Points on a hilly landscape, in no order, each with its height.
From any point a ball rolls to the lowest of the 2 points nearest to it. It stops when none of these is lower. Distance is the straight distance between rows; heights are no part of it.
K_921: [ -9  -5  21   6  -7 -19  -5  10   1  13  12   3  -5   7  11   3  -3   1
   0   4   2   2   1  -5 -13   3 -17  -3   7   2   2   7  15  -8  13  -7
   4   3   5   2   3  13  -7  -4   8   5  16   8   3  18   3]  height 82.7
K_869: [ 18   9  -4   6  18  29   0 -13  -5   8   5  -7   8  -7  -6   0   0  -2
  11 -15  -1  -1  -1  14   3   5   6  -6   0  11   5 -20 -14   5  -7  -6
   4 -14   7  -9  -2 -23  -2  -2  10   7   0 -11   3 -15 -17]  height 65.2
K_108: [  3   4   3  -9   6   7   1  -6   0  -4  -1   7 -12  26 -27 -11  -4  -7
  -6   4  -6 -11  -2   9  -8   2  16  -5 -13  -7   1   7   7  -1 -13  -4
  -7   6 -18   8  -2   5  -4  -1   2   9   1  -5  -1 -17  -1]  height 34.5
K_73: [-12  -7  23   0  -3  -9  -9  -8   5 -13   5   0  -1  14  -2 -12   7   4
 -13   0   0  -3  -3  10  -6  12   4   8 -15 -12   4  18   2  -3  19   6
 -12  14 -11   0   2  -1  -5 -13  -8 -12   6  -2  -6  -2   4]  height 12.6
K_632: [ -4 -14   0   6 -11  -7  -2 -23 -15  -2   8  10 -10   7   1 -10  -8   6
 -24   0  -7  -8   6  -1 -11  11  18  10  14  -9 -13   0  -8   3  10   3
   4  -3 -13   1   0  -1   5  -3 -16   4  -1   0   4  -6   2]  height 41.5
K_198: [-10  -9   3   3 -21 -21  -3  -1  -5   0   8   8  -6   1  10  10  -5   2
  -1   0   1   8   5 -24 -14   1  -8  11  17  -6  -9  -5  11   0   4  -1
  12  -7   6  -3   2  13  -3   5   3   3   3   6  10  15   4]  height 78.9
K_402: [ -5   1   0  -5 -11 -15  13  14  11  -4  -6   2  -8  -8  13   9  -4  -3
   5  17  -1   4  -5 -10  -5  -8 -25 -14   2  -3   3   7  14  -6  -2  -3
   1   4   3   5   6  15   4   3  -2  -7   2   9  -8   9  15]  height 40.2
K_509: [  5  22   8   1  16  19  -1   7  -1 -10  -2  -2   8   3 -10  -4   6 -10
  12 -15   9   9  -6  18  12  -7   3  -8 -15   9  19  -7  -3   3 -15  -7
   0   0   1  -5  -4 -15  -5  -4  19   3  15 -15  -4 -13 -11]  height 37.4
K_494: [-15   1  -8   1   3 -17   1   8 -10  17   2  17 -12  22 -11 -11  -9  -2
 -13   6   3 -17 -10   9   3 -19  24  -6  12   4  -4   0   9   9  -3   2
   0  -6  -4  14  -1  23  10   7  -2  12  15  -6   5  -2 -10]  height 47.0
K_38: [  0   5   1   3  14   8  -8   9   4  -3  -6  -5  11  -5  -5   1   6  -2
  14   3  -3   5   5  16   0  -5   7  -5 -25  12   9  -2 -11   6  -7  -8
  -6   4  14  -4  -1 -14   1   1   4   5  -6  -7  -4  -9 -12]  height 50.5
K_233: [ -2  -4 -17  -2 -16  -9   8  -7   2  -5  -6  11  -4  -3   5   4  -1   5
   3  -5   4  -6  -5 -19  -1  -4  -6  -1   8 -15  -8  -7   0  -1   3   5
   7 -12  10   6  11   9  -5  -5  -6 -12  -8   1  -1   8   9]  height 62.4
K_16: [-23   6   5   4   0 -11 -11  -8 -16  -5  -8  12   4  11   4  -9   2   3
  -8 -18  12  -5  -9  -6   6   4  20  11   4   4   4   0  -3  21   3  -8
  11  -3   5   5  -8  -9  -5   5   0  -5   4   3  12  -1  -5]  height 49.5
K_817: [ 15  -5 -18  -8  -7   4  10  -1  -4  11   4  -7  -3 -14   1  14  -5  -5
   5   8  -8  10  10 -11  -4  -6 -13  -1  21   3 -15 -11   0  -6  -8   3
   4  -5   3   0  -5   9  -1   4   5  13  -6   6  10  10   1]  height 72.0
K_221: [ -5 -11  11   7 -20 -21  -4   4   1  10  11   6  -7  -6  15  10  -5   3
  -3  13  -1   9   7  -8 -21   5 -14  -4  10  -3  -7  -1  12 -10  11  -3
   4  -2   8  -1   8  11  -2  -2  -2   4   7   9   0  14   5]  height 80.8
K_146: [-21   0  17   7  -4 -15 -15   0  -9  -9   1   4   8   9  10  -5   1   7
  -2 -15   8   0  -1 -13  -1   8   8  17   0   2   5  -2   0  17  11  -4
  10   0   9  -5  -3  -4  -6   0   5  -6   2  -1  13   7  -6]  height 43.6
K_279: [-10   9 -12  -4   2  -8  -6  15   2  22   5  -3   3  -9   8   4   1  -5
  15  -2   7  -3  -7  -3   0 -12  -7  -8   5  14   6 -10   8   7   4  -9
   5 -16  31  -1   6   6  -2   1   7   4   1  16   8  20  -1]  height 65.6
K_93: [ -9   0  12   4 -13 -11  -4   6   2 -12  -2  -4   4  -1  17   5   1  -3
  -2   6   4  17   6 -16   0   3 -15  13   4  -8  -2   9  12  -4   2   5
   5   6 -10  -7  -3   8   5   7   4  -7   0   3   3  12  12]  height 50.4
K_781: [-11   0 -15  -2  -2  -8  -5  10   5  12  -3  -1  -2  -9   2   1   0   0
  14   6   1  -8  -5   3  -5 -14   7 -12  -4   6   9  -6  -3   7   8  -2
   1 -12  28   5   9   8  -2   1  -9  -6  -5   9   0  11  -4]  height 61.3
K_273: [ -2  -7 -16   4  -5  -9   4 -12 -19   9   2  19 -11   8  -1  -5  -8   0
 -23   0  -1 -12  -1  -1   5  -8  20   2  30   1 -18  -5  -3   7   2   5
   7 -13 -12   7  -3   5  11   7 -10  10   6   2   7  -6  -3]  height 63.2
K_945: [ 14  -3   3   0  -6   5  15   3   8   8   5  -8   1  -4  14  11  -3  -4
   0  -1   1   3   0 -17  13   8 -35   0  21  -2  -5   3  16 -14  -2   4
   4   1  -8  -1   2   5  -5   1   6  -7   2   7   0  11  16]  height 77.3
K_999: [ 19 -11   3  -6   9  16  13  -5  14  -6   4   0  -8   0 -23   0   9   6
  -2 -12   2  -7  -2   5   5   7  -2  -5  -8  -6   6   4   4 -19  -1   2
 -20  14 -17   0   0 -12  -9 -15  -4 -14   7  -6 -15 -13   6]  height 37.1
K_786: [  7  15   3   0  13  19   3  -6   0  -3   3   4   3  12 -13  -7   2  -8
   8 -18  10  -4 -11  15   4   2   9  -6  -6   9  18  -8  -1   1  -9  -7
   3  -6  -2   2   1 -15 -11  -7  14  -5  13 -10   4 -13 -11]  height 27.1
K_350: [  1 -12 -13  -3 -13  -2   1   3   5  -6  -8  -3  -1 -18  -5   8   1   5
   8  20 -12   3  10   3 -17   0   9 -12 -15  -4  -2   0  -9  -4   2   4
  -9   5  11   0   3   9   5   3 -18  -2 -12  -2 -11  -6   1]  height 42.4
K_6: [ -5  -1  -3   3 -21  -6   2   1  -5 -16  -6  -1   7  -6  17   4  -1  -3
   0   0   6  16   6 -27   7   3 -11  21   8 -12  -9  -1   6   0  -4   7
  11  -1  -5 -11  -2   3   7  11   0 -10  -9  -1   5   7  11]  height 55.0
K_626: [ -2   8  -8  -3   3  -4   1  27   4  21   2  -7  -2 -20  19  10   1  -8
   8  18   1   7   3   8   5 -13 -28 -16   5  23   2  -4   7   0   0  -8
  -1   2  18  -5   0   1  10   6   0  14  -2  15  -7  13   8]  height 18.6
K_349: [  6  -4   6   8  -1  10  -4  -2  -2  -7   1 -11  12 -11  18   2   5   0
  -4  -9   6   6   9  -7  19  13 -13  17   6   3  -5  -1  -8  -3   2   6
   4   5  -4 -14  -1 -15   4  -2  -1  -5  -9   0  -3   1  -2]  height 77.0
K_204: [ -3  16  11  -1  17  12  -5   7   7  -7  -2   2   9   7 -12  -5   6  -7
  14  -6  -4   5  -4  24  -3  -7   9  -9 -29   9  22  -6  -4   3  -7  -9
  -9   4  11  -6  -2 -14  -7  -3  15   1  10 -15  -5 -12 -15]  height 44.3
K_303: [  4 -14   5   0 -16   2   5  -9   7 -18   0  -4   4  -9   5   2   3   9
  -6   7   1   8   4  -5  -2  15  -4   8 -12 -17  -5  10   0 -11   5  13
  -9   9 -12  -8   0   1  10   0 -14 -14  -9  -7 -14  -6  15]  height 35.1
K_156: [ -6  -8   6  -4   3  -5   0  -2   2   4   8   2  -8  12 -11  -6  -7   4
  -5   6  -5 -13   1   8 -11   0   7  -3  -5  -1   3   5  -1  -3   6  -1
  -1   8   2   8   2   9  -4  -9   0   7   5  -4   1  -3  -7]  height 47.3
K_707: [ -1 -14   9   0  -3  -5   2  -1   6  -4   5  -4  -6  -1   0   2  -2   4
  -9   8  -1  -2   5   0  -4   3  -5   2  -1  -7  -2  13   2 -12   8   5
  -4  11  -7   5   1  10   3  -9  -6   0   3   0  -6   2   5]  height 52.6
K_993: [  2   5  21  -1   4  -6  -2  10   5  15  14  -6   4   9   3   6  -4  -3
  10  -2  -4   2  -1  -1  -6   4 -21  -7   2   7   8   7  17 -10   4 -11
   4   7  10   2   3   8 -11  -5  23  11  16   5   4  15   1]  height 84.7
K_907: [ -5   6 -16   2   7  -1 -15  18   5   8  -6 -10   6 -10   2   1   4  -7
  21   8  -1   2  -4   6  -6 -18  14  -7 -17   9  12  -8  -5  14   1  -6
   0 -15  29  -6   3   2   0  10  -1   1 -10   7   3   9  -5]  height 56.9
K_708: [ 14   0 -13  -4   2  12   3   0  -6   9   1 -12   8 -18   5  15  -1  -5
   6   2  -1   8  13 -11   8  -4 -15   3  15   8 -11 -13  -8   1 -11   1
   7  -6   7 -10  -5  -5   3   5  11  17  -9   2   6   7  -8]  height 69.2
K_533: [  7   9  -2   7  10  20  -4 -14 -10  -4  -5   0   9   1   1  -3   3  -7
   1 -16  11   1  -3   6   9   6  11   2   1  13   3  -7 -11   7 -11  -6
   7 -13  -2  -3  -5 -23   0   2   3   0  -3  -2   7 -12 -13]  height 60.1
K_105: [  0  -2  10 -10   7   2   0   3   4 -13  -1  -1  -9  10 -21  -5   1  -7
  -9  11  -6   2   3   8  -4  -3  12  -3 -20  -8   0  14   6  -5 -12  -2
 -12  16 -18   5  -5   7   1   0   3   8   2  -7  -6 -11   1]  height 28.2
K_804: [-12   4  13   5 -17 -20   4  13   7  -9  -5   3   0  -1  25  11   0  -4
   1  11  -1  15  -3 -20  -5   0 -26  -3   0  -7  -2   8  20  -4   3  -4
   5   0  -3  -6   2  12   1  13   3 -10   3   6  -2  16  17]  height 45.6
K_89: [ -8  13   5  -2   5 -10   0  30   5   4  -8  -5   1 -14  23  14   2 -10
   5  21  -5  16   5   0   2 -17 -28 -14  -8  17   4   2   5   2  -6 -10
  -3   7   9  -8  -7   2  12  13   7  14  -2   9  -5  12   9]  height 31.3
K_695: [-15   0   0   3   3  -6  -4 -12  -8  17   2  13 -11  22 -11 -15  -9   6
 -12   5  -9 -13  -1   7 -15   6  25  -1   3   5   3  -2  -3  11   3  -4
  11  -1  -4   8  -6   5   8   5  -5  14   4  -9   7  -9 -10]  height 36.5
K_426: [-10  -6  24   0   0  -4  -4  -3  13 -13   3  -5   1   0   5  -6   9   8
 -13   6   0   4  -3  10   5  10  -7   7 -13 -13   7  25   5  -9  19  13
 -19  19 -14  -1  -1   1   3 -12 -12 -16   7  -2 -15   2  12]  height 25.3
K_630: [  3  -2   2  -8   4   1   6   5  13 -16  -5   0  -7   7 -19  -2   5  -1
   1   3  -1  -2  -2   2  -1  -2   1  -3 -17  -8   5  10   3  -7  -7  -1
 -12  10 -11   7   1   1  -5  -5   0  -8   1  -2  -9  -9   5]  height 19.4
K_184: [ -4 -14  -1   1 -16 -13   7   1   2  -5   1   8 -10  -6   6   1  -6   1
 -10  13   4  -1   0  -9  -5  -5  -9  -1  10 -11  -7   8   6  -9   5   9
  -1   3  -8   6   6  19   9  -5  -8   2   2   2  -8   5  10]  height 56.4
K_977: [  7   7  -6   3  19  16 -14   7  -4  14   0 -13  14 -15   2   2   1  -4
  14  -1  -1   1   9  17   3  -6   4  -5 -10  19   5 -11 -19  10  -6  -4
  -2  -5  24  -9   1 -13   7   6   4  18  -8  -4  -5  -5 -12]  height 56.7
K_892: [  8  -5 -20  -6  -2   9   0  -2  -1   6 -10  -3  -9   5 -23   0   1   2
  12  15 -18  -5  -2  10 -19  -6  23 -17 -17  -8   0  -8  -8   3 -11   5
 -12  -6   1   6   5   8  -4  10 -18   0 -12   2  -4  -9  -1]  height 29.5
K_222: [ -9   9  27   0   2  -2  -9   2   6 -14  -2  -7  10  -2  13  -2   9   3
  -6   4  -6  18   3   4   9  11 -10  19 -10 -15   4  20  10  -4  15  17
 -15  16 -22  -7  -4   1   6  -2  -2 -16   7   1  -2   8  15]  height 36.1
K_820: [-17 -12   1   6  -8 -12 -10 -17  -9  -3   3  14 -10  13  -2 -12  -8   8
 -16   5  -5  -8   4   3 -19  11  22   4  -3  -3  -2   3  -7  10   5  -2
   7   0  -3   2   0   1   4   2 -16   3  -2  -2   2  -9  -5]  height 42.1
K_229: [  5   0 -23  -2  -2   5  -1  -7  -8  12  -7   2 -14  12 -18  -1  -5   3
   7  15 -20  -3   0   5 -19  -6  27 -10  -2  -6  -8  -9 -10  10 -16   4
  -1 -12  -5   6   2  11   2  17 -14  10 -11  -1   5  -6  -4]  height 21.2
K_743: [  1  -5  14   6  -9   3  -4  -4  10 -21   0  -4  13  -5  15  -2   9   7
  -2  -3   2  14   3   2   6  18   0  18 -17 -11   1  10   0  -6   9  11
  -9   7 -11 -12  -2 -12   6  -5 -12 -25  -8  -6 -11  -8   9]  height 41.7
K_659: [ -6   5 -14  -5  -9 -11   5  17   5  10  -5   0  -5 -18  13  11  -3  -6
   8  14   2   5  -2  -6  -3 -13 -18 -12   9   7  -2  -4   7   0  -2  -2
   5  -7  16   1   5   9   6   6  -4   2  -3  13  -3  13   7]  height 32.5
K_275: [ -8  12  -3   5   5   3 -10  -8 -15  -8 -11   4   7   6   1  -6   3  -4
  -1 -13  13   4  -5  -4   7   2  17   8   0   7   2  -4  -6  17 -13  -7
  12 -10   0   1  -6 -14  -1  12   4  -1  -3   1  11  -4  -9]  height 55.1
K_671: [ -8  -2 -15   1  -2  -9  -4  -7 -12  12  -1  14 -15  15 -11  -5  -9   6
  -6  11 -11  -8  -1  -1 -14  -6  25  -3   8  -3  -7  -7  -4  12 -10   2
   9 -11  -4   7  -1  11   7  13 -12  13   0  -2   8  -3  -6]  height 29.8
K_637: [-10  -5  -4   0 -12 -19  -4  -5  -5  -6   1   9  -6   5  -1   3  -7   7
   1  -2  -1  -3   3 -18 -16   1   7  10   6  -7  -6  -7   1   8   1  -1
  12  -8   9   1   2  11  -6   4  -1   0   0   0  12   8  -1]  height 77.4
K_607: [-11   2  -9   6  -1  -5 -12  16   6  -4 -13  -3  10 -18  16   5   9  -2
  13  11   1   6   9   2  -4 -10   9  -3 -20   8   2  -6 -15  15   4  -5
   0  -9  26  -8   1  -5   8   6 -11  -2 -15   1  -5   2  -7]  height 51.8
K_439: [ -2   6   1  -6   2  -7   2   2   3  -1   2   4  -1  15 -11  -5  -4   0
   7 -13   7 -12 -10  -9  -1  -4  -5   3   5  -2   3   1  11  -2   2  -5
   6  -3   4   9   7   8 -14  -6  14  -5   8   3  10   8  -1]  height 79.0
K_267: [ -2  14  16  -3   5  -3  -1   8   3 -10   0   1   3  18 -12  -9   2  -7
   7 -19   8  -1 -14  -9   9   1  -8   9   2  -2  12   5  16  -2   4  -2
   1   6  -7   4   3   5 -15  -9  24  -9  15  -2   9   5   0]  height 81.0
K_777: [-13  -2  13   7  -6  -8 -10  -6   0 -16  -4   4   8  12   7 -10   7   3
  -2 -14   6  -1  -5  -5   2  12   8  15 -10  -2   6   3   0   9  11  -2
   3  -1   3  -2   4 -12 -10 -10  -1 -18   0  -1   4  -3  -4]  height 37.0
K_898: [ -5 -11  19   8   1  -7  -9   7   2  -8   6  -7   5 -14  16   8   3   8
 -11  18  -1  20  17  10  -2   4  -9   7  -9  -1  -1  16  -6  -5   7   9
  -9  18  -9 -11 -11   2  18   0  -6   8  -1  -3 -11   3   2]  height 28.6
K_481: [ -5  -4   8  -1  -6  -4  -2 -19 -13  -6   4   4  -3  16  -6 -15  -4   0
 -15  -9  -1  -9  -2  -2  -7  15  16  17   9 -10  -9   9  -3   3   6   2
   0   0 -21   2   1  -4  -3  -5  -8  -3   3   3   7  -6   9]  height 35.5
K_755: [ 11   6  11  -3   6   1  11  19  15   6   2 -12   0  -4   8  15   3  -5
  11   6  -5  10   0  -6   4   1 -32  -9   1   5   6  10  19 -11 -10  -9
  -3  11   0   0   0   1  -4   3  12   1   5   6  -6   7  14]  height 80.9
K_395: [ 14  -4  -3  -9   5  13  15  -1   9 -16  -8   3 -13   6 -25  -2   9   0
  -4  -1   5  -3  -3   4   4   4   5  -7 -14 -11   5   4   4 -12 -15   1
 -18  10 -26   4  -3  -8  -1  -5  -6 -11   1  -2 -15 -18  13]  height 29.0
K_443: [ 20  -5   1  -1   7  17  10  -2  10 -10   6   1  -2   2 -13   1   8   1
   6 -17   3  -4  -5  -2   6   8  -6   1  -3  -3   8  -7   0 -14  -1   1
  -7   2 -10   1   4 -13 -12 -17   5 -17   7  -6  -3 -10   0]  height 43.9
K_725: [  3  -1  25   5   7   1  -5   6   8   4  12  -8   6   4   7   6   3   0
   4  -8   1   6   3  -1   5  11 -22   4   2   2   9  14  12 -14   8  -1
  -1  11   0  -1   4   2  -8  -9  15   1  11   1   0  10   2]  height 84.4
K_376: [ -9  -3  -8   1 -16  -8  -1  11  10 -10 -12   1   3 -22  15   7   2   3
   8  18  -3   4   5  -3 -12  -5   1  -9 -14  -1   1   1  -6   2   5  -1
  -3   0  18  -5   5   5  12   4 -15  -8 -13  -1 -13  -1   0]  height 46.9
K_622: [ -5   2 -14  -3   6  -5   5   8  -8  23  -3   8  -8  15 -10  -7  -6  -3
 -10  11   3 -13 -10  19   9 -25  22 -16   8   7  -5   4  -1   4  -7   5
  -1  -6  -4  16   1  18  13   9  -7   9   9  -1   0  -5  -9]  height 51.7
K_644: [ -2 -20   7   3  -5  -3   2   3   2  -8   1  -5  -2 -20   5   5   0   9
 -15  23  -2  12  13   9  -2   3   4  -2 -12  -2  -5  15  -7  -7   2   9
 -12  19 -13  -5 -11   4  21   2 -19   6  -3  -7 -18  -8   3]  height 17.7
K_520: [  2  21   5   1   8  15  -1 -17  -9  -5   0   5   0  20 -15 -14  -4  -7
   2 -24   7  -6 -12   8  -3   9  15   4   5   9  14  -5   1   7  -5  -6
   7  -7 -10   0  -4 -16  -5  -1  13   1  13  -8  11 -16  -7]  height 12.5
K_639: [ 14   2 -18  -6  -8   6  19   5   5   2  -5  -6  -2 -14   8  14  -4  -5
   5   4   2   6  -1 -19  10  -5 -28   1  19  -2 -12  -5   9  -8 -13   4
   5  -5  -3   1  -2   5   0   6   2  -1  -7   6   4   7  12]  height 74.7
K_64: [ 20  -4   2  -2  12  18  11 -12   4   5  11  -3   0   0 -13  -1   1   5
  -3 -19   2 -14  -4   5  11   4  -3  -5   8   1   0  -3  -7 -12   9   1
  -2   2  -4   5   2 -12 -12 -14   4  -6   5  -1  -1  -9  -6]  height 50.6
K_950: [ 13  -1   2  -1  -5   2  19  12  11   6   2 -10  -4 -11  18  16  -2   1
   7  10  -5   4  -3 -11   5   7 -39  -8   7   0  -2   4  20 -13 -10  -2
  -5   8  -2  -2   1   6  -5   5   0 -10   1   7  -9   7  23]  height 79.2
K_868: [  9  -7  -2  -2   2   4  12 -10   1   7   7   3  -3   4  -4  -8   1   5
 -14 -15   8 -23  -8   2  17   1  -6  -3  18  -2  -3   7  -6  -9  21   5
   1   2  -5  12   5  -4  -7 -17  -5  -9   3   6  -2  -3   2]  height 57.2
K_86: [ -2  13   7  -5   3   6  -4 -16  -6 -11  -1   4  -6  25 -21 -13  -7  -7
  -3  -9  -3  -4  -6   5 -15  12  17   7  -5  -1   7   3   6   7 -10  -6
   3   2 -19   1  -4  -6  -4   0   9   5   5  -6   8 -16  -3]  height 26.4
K_291: [ -1   1  18  -1  -8  -2  -9  -3   5 -26  -2  -7  13   0   7  -1   8   4
  -3   7  -2  25   7   4  -1  14   6  22 -19 -17  -2  13   3  -2   3  14
 -10  12 -24 -13  -7  -8   8   4  -7 -15  -5  -3  -5  -1  12]  height 44.0
K_55: [ -2  -2  14   1  -3  -3  -7 -10  -4 -14   5  -3   3  14  -5 -10   2   0
  -6  -9   0   0  -1  -3  -6  16   6  20  -3 -11  -1   8   3  -1   7   4
  -1   6 -16  -2   4  -5  -9  -7   1  -9   4   1   6  -2   5]  height 27.2
K_72: [  7  -4 -17  -2  -8  -2  10 -10   7   6  -2   7  -1  -6   7   3   3   8
  10 -13   1 -12 -11 -13   6  -2  -8  -6  11 -10  -5 -15  -1  -3  12   3
   2 -18  18   7  13   5 -12 -14  -4 -18  -8   5   0  10   2]  height 65.1
K_793: [ -3   3  10  -1  12   3  -6  17  -1  11   5  -6   7  -8   6   4  -3  -4
   3   8   1   5  10  11   8 -11 -12  -5  -1  18   5   4  -7  -2  -2  -3
  -2  14  13  -1  -6   1  11  -2  13  24   3  -1  -4   4  -7]  height 46.8
K_100: [ 15   4 -13   2   7  17  -2  -2  -7   1  -4 -11  11 -15   4   8   4  -5
   7  -6   6   6   7  -6  12  -1  -4   7   4   7  -7 -18 -13   8 -14  -2
   9 -12   5  -9   0 -15   1   6   7   6 -10  -3   5   0 -12]  height 65.9
K_881: [  6  -1 -12  -1  -5  -5   2 -13  -1  -5  -1   6  -5  10 -13  -1  -5   5
   4  -5  -8  -7   0 -11 -14   7   8   7   1 -11  -5 -12  -1   4  -5   0
   6 -10   0   4   5   4 -14  -1   2  -2  -6  -3  12   0  -2]  height 75.6
K_241: [ -1  15  -3  -4  13   5  -2  11   2  23   4  -6  10  -3   2  -1   0  -4
  13 -11  13  -9  -8   5  14 -11 -11  -4   4  18   6  -7   0   4   0  -6
   5  -9  25   1   4   0  -1  -4  16   8   4   6   5  12 -10]  height 69.6
K_783: [ 10   1  -5   0   5  12   2 -17 -18   6   3   0   5   0  -1  -5  -6  -3
 -15 -13   4  -6   2   1  10   1  10   5  25   7 -12  -1 -10   3   1  -2
  13  -5 -12   1  -7 -11   2   5   2   9   0   4  12  -8  -7]  height 70.2
K_991: [-15   3   6  -2   4 -11  -1   2  -4  14   5  13 -11  28 -15 -17 -11   2
 -11   8  -6 -19  -5   9  -9  -4  19  -3  -1   3   6   2   7   7   3  -4
   2   5  -3  10  -3  19   4  -2   2  13  11  -9   5  -4 -10]  height 41.6
K_220: [  1 -13 -14   0 -11 -12   6  -5 -10   1   4  14 -13   3  -3  -3  -9   1
 -16   8  -1  -8   3  -6  -3  -8   7  -1  19  -9 -16  -1   2  -1   0   8
   3  -5 -10   7   4  17   6  -1  -8   9   1   1   0   0   2]  height 60.0
K_45: [ 13   4 -17   1   1   7   8 -27   0   2   0  13  -7  15 -15  -5  -3   8
   2 -15  -9 -15 -10  -2 -10   7  13  -5   7 -12  -2 -20  -5   4   2  -3
   2 -20  -4   7   5  -6 -18  -5   2  -6  -8  -3  15  -6  -2]  height 73.7
K_629: [  8  -5 -22  -1  -1   6  11 -16   3  13   0   2  -4  -8  -2  -2   2  10
   7 -11  -3 -19 -12   8   5  -5   5 -19   8  -9  -5 -18 -11  -4  16   4
  -6 -17  16  10  10  -1 -12 -13 -11 -15 -14   4  -2   4  -3]  height 68.3
K_411: [-10  12   7  -1  14  -4  -8  27   4   6  -9  -4   5 -12   9   5   1  -9
   7  14  -4  11   6  11   5 -20 -10 -12 -12  17   9   4  -6   2  -1  -6
  -5  10  17  -2  -6   3  13   7  11  20  -2   2  -4   8  -3]  height 40.0
K_876: [  1   0 -19   0 -15  -3   6  -3  -4 -10 -11   4   3  -9  12   6   1  -1
   2  -5   7   7  -1 -25  10  -4  -7  12  11 -12 -13 -11   1   2 -10   4
  13 -11   7  -3   1   3   3   9  -4  -9 -10  -2   4   7   6]  height 58.9
K_131: [ 20   1  -4   4  17  22  -6  -3  -1   8   8 -11  13 -16  -3   9   2   1
  15 -11 -10   3  12  13  -1   5   0  -1 -10  14   4 -15 -15   3  -3  -5
  -4  -1  17 -12  -1 -19  -1  -5   5  10  -6 -10  -5 -10 -15]  height 61.7
K_143: [  9  -6 -20  -7   0   8   5   8   5   0 -13  -9  -3 -16 -17   8   4   0
  13  16 -12   3   7   8 -11  -8  13 -15 -17  -3   1  -3  -4  -3 -10   4
 -13   2   5   3   0   4   2  10 -16   0 -12   1 -10  -9   2]  height 36.9
K_212: [ 12   6 -12   3  15  20  -6   5  -6   5  -8 -14  12 -21   3   7   6  -7
  10   0   5   7  10   7  13  -4   1  -3  -7  13  -3 -14 -18   9 -18  -3
   0  -6   6  -9  -4 -18   9  11   3  14 -13  -5  -4  -6 -11]  height 61.8
K_705: [-14  12   5  -6   6  -7  -1   6  -6   1  -5   9   0  16  -9 -13  -2  -2
  -5 -12  11 -10 -15   2  12 -10   8   1   4   5   5   8   4   6   4  -4
   6   4   2  12  -3   8  -7   0  12   3  13   1   9   3  -5]  height 76.5
K_901: [-10   2   8   9  -2   2  -8   2 -11  -7  -4  -8  12 -11  27  -5   4  -2
 -13  -3  10  11   7  -3  25   9  -9  21   7   5  -6   3 -10   6   4   7
   4  10  -8 -16  -7 -15  15   2  -5  -4  -7   3  -4   6   4]  height 79.5
K_829: [ 12   0 -16  -1   5   5   4 -16   5  15   6   1  -2   2 -10  -4  -2  10
  12 -11 -10 -16 -10   4  -7   1   8  -6   3  -2   3 -21  -7   3  11  -2
  -1 -16  16   6   8  -4 -19  -9   2  -9  -8  -1  12   2  -8]  height 71.3
K_806: [  4 -18   9  -5  -3   1   3  -3   9 -15   0  -6  -4  -6  -9   3   4   8
 -12  16  -4   8  10   7  -5   8   6   1 -19 -11  -6  16   0  -9  -3   6
 -16  18 -18  -3  -8   1  10  -2 -15  -1  -4  -6 -18 -10   9]  height 26.9
K_771: [ 11  -5  18   2   4   4   0   5  10   1  10 -13   3  -5   6  14   4   0
   3   2  -5  13  12  -4  -1  10 -21   3   2  -3   2  15  13 -14  -3   2
  -5  14  -7  -4  -2   2  -1  -2  10   5   5   1  -6   8   7]  height 82.8
K_573: [  5  -6 -16   3   3   6   6 -17 -12  14   1   9  -4   0   0  -4  -6   5
 -17  -3   1 -11  -1   8   9  -6  14  -9  22   3 -16  -4 -13   2   6   2
   9 -11  -7   9  -4  -1   4   3 -10   5  -1   5   6  -7  -6]  height 66.5
K_591: [-16  11   1   1  10  -4  -5  11  -4   9  -4   4   6   1   1  -7   0  -1
   3  -4  13  -6  -8   5  14 -15   4  -4  -1  11   5  -1  -5  10  -2  -5
   8  -3  15   5  -3   0  -2   5   9   7   4   2   6   8 -13]  height 73.3
K_983: [ 15   0   2   1   6  16   3  -9  -8  -4   5 -10   9  -7  -1  -3   2  -4
 -11 -14   5   1   4  -4  18   7  -3  10  16   4  -6   1  -8  -5   0   4
   5   3 -14  -4  -3 -18   0  -3   4   0  -2   1   3  -5  -4]  height 73.8

For each start below, name the point where the ball stops.
K_725: K_977
K_868: K_630
K_573: K_229
K_233: K_626
K_591: K_229
K_993: K_626

Call two points neighbours if one is among the 2 nearest of the other. Go from one point of each pair to the other, from neighbour to neighbour, staying as low as possible. Name the highest point that can't be avoided.
K_644 / K_73: K_291
K_644 / K_977: K_869
K_229 / K_55: K_820
K_520 / K_630: K_108
